The views of a scene show one set of named points, each view turned or mirrored, and shifted as a whole, with a little noise and some points left out.
In the rows, 128 means zero.

Scene 1
View 1
Q32: [156 101 156 149 134 115 105 129 142 106 151 121  75 159 127 113 179 131
 126 191  98 166]
Q693: [128 123 174 110 104 114 136 132 116 113 124 100  99 116 114 112 154 146
 122 144 113 138]
Q856: [161  85 150 155 127 115 108 137 140 121 182 131  76 158 119 130 167 136
 122 152  91 160]
Q230: [114 107 164 141  89 110 124 129 111  88 163 122 104 131  99 167 113 148
 131  86  85 124]
Q63: [150 121 167 131 139  93 134 111 114 125 143 138 134 128 127 123 161 138
 139 115 103 139]
Q963: [158 112 165 129 142 104 128 121 122 138 148 128 110 135 128 109 176 140
 127 145 107 155]
Q872: [150  95 164 126  99 106 139 146 135 123 161 122 106 119 114 128 156 141
 125 109 110 120]
Q425: [112 147 181 106 125 108 139 107  81 124 118 110 124 113 110 122 136 156
 126 113 106 148]
Q688: [113 110 162 145  92 111 116 126 115  75 154 120  98 138 102 164 117 144
 134 107  84 130]
Q644: [120 138 170 137 134 107 112 102 104  87 119 118 107 145 119 128 147 139
 139 160  93 161]
Q876: [117 134 179 105 108 107 144 120  92 124 128 110 123 107 108 127 134 155
 124 100 109 133]
Q489: [107 115 164 133 105 127 114 127  88 119 169 106  76 139  93 151 117 161
 109 109  81 165]
Q285: [139 102 160 150 107  84 136 119 121  93 170 155 148 125 112 172 123 137
 151  51  88  99]
Q249: [157 120 156 164 163  88 107  94 125  96 143 155 129 162 137 132 170 124
 156 153  88 158]
Q357: [124 140 185  92 115 103 156 119  90 140 117 109 137  95 115 112 145 156
 125  97 119 127]
Q907: [118 156 183 116 132  77 149  85  86  95  99 139 181 104 123 138 131 141
 160  78 106 113]
Q571: [163  82 148 166 123  95 118 129 142 107 189 155 114 149 121 156 152 130
 141  98  85 127]
View 2
Q571: [104  86  70 107  73 146 117 129  92 126 156 170 128 106  90 118 175 131
 110 119 176 165]
Q693: [ 99 128 110 146 144 121 173 114 142 136 172 135 109 138 121 132 173 145
 118 124 137 140]
Q63: [127 108 101 137  91 131 132  97 119 137 165 150  92 127 100 128 171 142
 116 131 129 151]
Q644: [126  99  97 130 124 121 141 124 158 117 169 159  99 173 129 106 153 137
 130 135 130 141]
Q425: [137 124 107 136 122  92 162 102 143 128 162 139  85 137 136 154 160 152
 111 123 110 132]
Q963: [103 105 109 141 117 155 143 100 108 121 175 137  99 137 102 104 175 135
 107 126 120 149]
Q872: [ 91 121  96 134 113 132 158 115 107 141 164 142 123 101  99 142 184 141
 107 117 162 154]
Q907: [177 127 100 142  67  71 131  91 159 166 151 166  69 125 113 173 158 160
 136 142 130 144]
Q249: [127  78  91 130  84 158 103 113 128 120 170 172  95 166  97  79 160 128
 131 144 136 159]
Q357: [132 140 116 150 116  93 170  88 133 149 162 131  83 112 121 170 173 158
 109 123 113 137]
Q688: [112 103  69 101 111  98 150 150 138 120 153 167 132 127 132 144 159 142
 117 115 178 146]
Q489: [108  98  77  94 134 104 166 140 116  88 155 144 123 128 151 143 154 141
  90  97 136 133]
Q32: [ 79  90 100 136 138 174 140 127 125 108 183 148 121 167 106  70 172 123
 122 131 143 154]
Q285: [137 105  66 103  53  95 124 124 111 149 142 176 116  85 100 170 168 148
 115 119 183 159]
Q230: [116 106  68  98 104  92 153 145 126 122 149 164 130 109 130 159 161 145
 109 109 176 145]
Q856: [ 78  86  86 117 121 169 139 130  96 102 172 149 130 135 104  88 174 124
 103 117 152 156]
View 3
Q644: [133 107 128 129 110 109 140 106 147 157 132 151 132  94 115 134  80 153
 156  79 128 148]
Q425: [132  96 119 109 104 132 130  91 131 160 126 103 125 108 125 142  89 134
 106 108 136 135]
Q230: [115 147 114 135 140 111 150 112 122 146 162 104  82  96 110 107 137 133
 117  81 133 115]
Q249: [138  91 115 129 147 113 150 161 151 131 133 182 123  79 125 154  85 152
 187  85 118 138]
Q693: [148  94 136 140 105 110 131 100 143 159 107 131 122 115 108 118 110 119
 111  99 114 130]
Q571: [129 121 107 141 178 114 157 172 136 119 150 152  84  81 120 125 139 122
 148  91 112 103]
Q872: [145 102 124 144 141 114 139 137 135 139 118 128  95 107 113 116 141 105
 108 107 109 106]
Q357: [141  79 117 109 105 135 121 103 123 155 108  90 111 121 125 149 105 123
  85 124 134 127]
Q63: [140  84 113 119 137 126 137 143 135 136 122 136 110  99 127 152 104 132
 133 109 123 125]
Q688: [117 147 121 140 133 102 150 110 129 150 158 118  89  94 106 106 129 141
 132  72 132 123]
Q856: [144 116 126 152 156 112 157 140 163 134 135 183 128  78 119 104 116 101
 148  89  86 107]
Q907: [123  83 102  94 112 128 123 129 104 146 128  82  84 117 125 182  97 176
 125 108 169 148]
Q876: [133 101 118 116 111 128 130  99 125 156 124  96 109 112 120 134 109 127
  96 110 133 126]
Q285: [114 126  95 121 163 119 147 161 106 125 158  94  52  98 119 142 150 145
 125  96 145 110]
Q489: [116 150 118 127 131 130 153  81 143 155 164 121 127  80 123  97 107 109
 109  87 115 112]
View 4
Q249: [154 161 129 158 138  53 141 163 185 149 137 161 115 157 181 154  99  60
 101 126 116 119]
Q693: [133 130 114 198 158  94 123 140 137 114 156 160 108 108 155 139  78 138
 131 145 125 111]
Q489: [133 130 151 147 167 110 116 155 143 119 158 106 143 112 147 178 104 147
 154 127 141 105]
Q872: [133 151 126 167 146 102 120 123 135 155 152 165 133 102 151 125  94 125
 137 160 121  82]
Q357: [118  96  97 172 184  83 117 112 137 105 163 176 106 121 119 119  88 130
 134 146 153  95]
Q63: [134 134 117 156 159  69 127 132 160 138 150 172 117 137 148 129  97  90
 121 141 134  97]
Q907: [139  92  61 128 181  88 133 105 160 126 141 191  99 157 113 128 116 105
  93 132 174 124]
Q876: [127 107 104 162 177  97 119 122 139 112 158 159 115 119 127 137  95 137
 133 141 151 104]
Q285: [146 141 102  92 153 121 126 104 148 185 135 164 147 132 128 135 138 113
 113 149 154  93]
Q644: [149 134 114 178 155  80 136 164 165 112 144 146 104 140 168 168  90 112
 110 120 132 138]
Q688: [152 146 117 137 149 130 127 142 143 151 139 131 136 117 153 170 116 146
 121 134 139 122]
Q425: [127 100 106 166 182  84 122 133 149  97 159 155 107 131 130 145  92 128
 130 130 153 114]
Q32: [147 176 151 206 129  68 132 177 162 136 148 145 117 120 198 157  73  97
 126 137  92 113]
Q963: [130 145 138 184 152  57 125 148 158 130 156 164 117 128 164 132  81  88
 133 144 115  91]
Q230: [146 140 118 125 155 133 123 130 139 154 142 132 143 114 142 163 121 148
 128 140 146 110]
View 5
Q907: [124 137 214 178 107 137 154 110 120 159  80 129  94  96 138 110  66  95
 128 167  68 145]
Q63: [119 122 163 143 143 160 183 127 120 150  87 112 104 134 137 150 111  96
 146 157 111 161]
Q872: [164 131 137 144 154 144 172 116 110 128 106 127 112 160 117 150 118 109
 130 169 134 157]
Q644: [105 145 149 120 140 136 175 161 131 155  88 112 104 121 151 148 127  85
  99 148  98 110]
Q876: [135 132 167 142 152 133 146 103 125 120  97 146  98 142 146 123  93 101
 117 158  97 133]
Q249: [ 95 134 148 132 130 163 207 176 120 182  80  80 108 117 134 169 138  79
 134 154 116 152]
Q230: [142 159 132 154 136 109 137 126 109 130 101 132  95 143 106 117 118  71
  94 189 131 154]
Q489: [107 147 117 119 171 116 132 127 124 111  97 138  88 161 136 122 132  62
  92 171 131 143]
Q856: [126 134 102 115 165 153 192 157 115 141  99 100 111 163 123 173 158  85
 125 161 153 159]
Q285: [147 151 159 187 113 126 150 116  95 153  92 116  94 128  88 115 100  73
 129 202 129 195]
Q425: [114 130 173 133 152 137 147 111 133 126  90 143  95 134 159 124  96  95
 113 150  87 124]
Q357: [138 120 183 145 154 146 151  89 128 118  96 151 100 141 153 126  81 114
 131 151  86 133]
Q963: [120 117 144 122 162 167 193 136 125 142  92 111 110 148 147 166 127 103
 142 145 119 148]
Q571: [136 141 125 155 135 145 181 144 100 157  94  95 105 145  95 151 136  74
 137 187 153 194]
Q32: [123 134 111 102 161 157 208 173 125 152  98  97 119 150 142 185 159 100
 116 142 135 124]

Which points are out of place in each view (at most two, in the order of its rows)? Write - if all are in place.
view 1 -> Q249
view 2 -> Q963
view 3 -> Q907
view 4 -> -
view 5 -> Q63
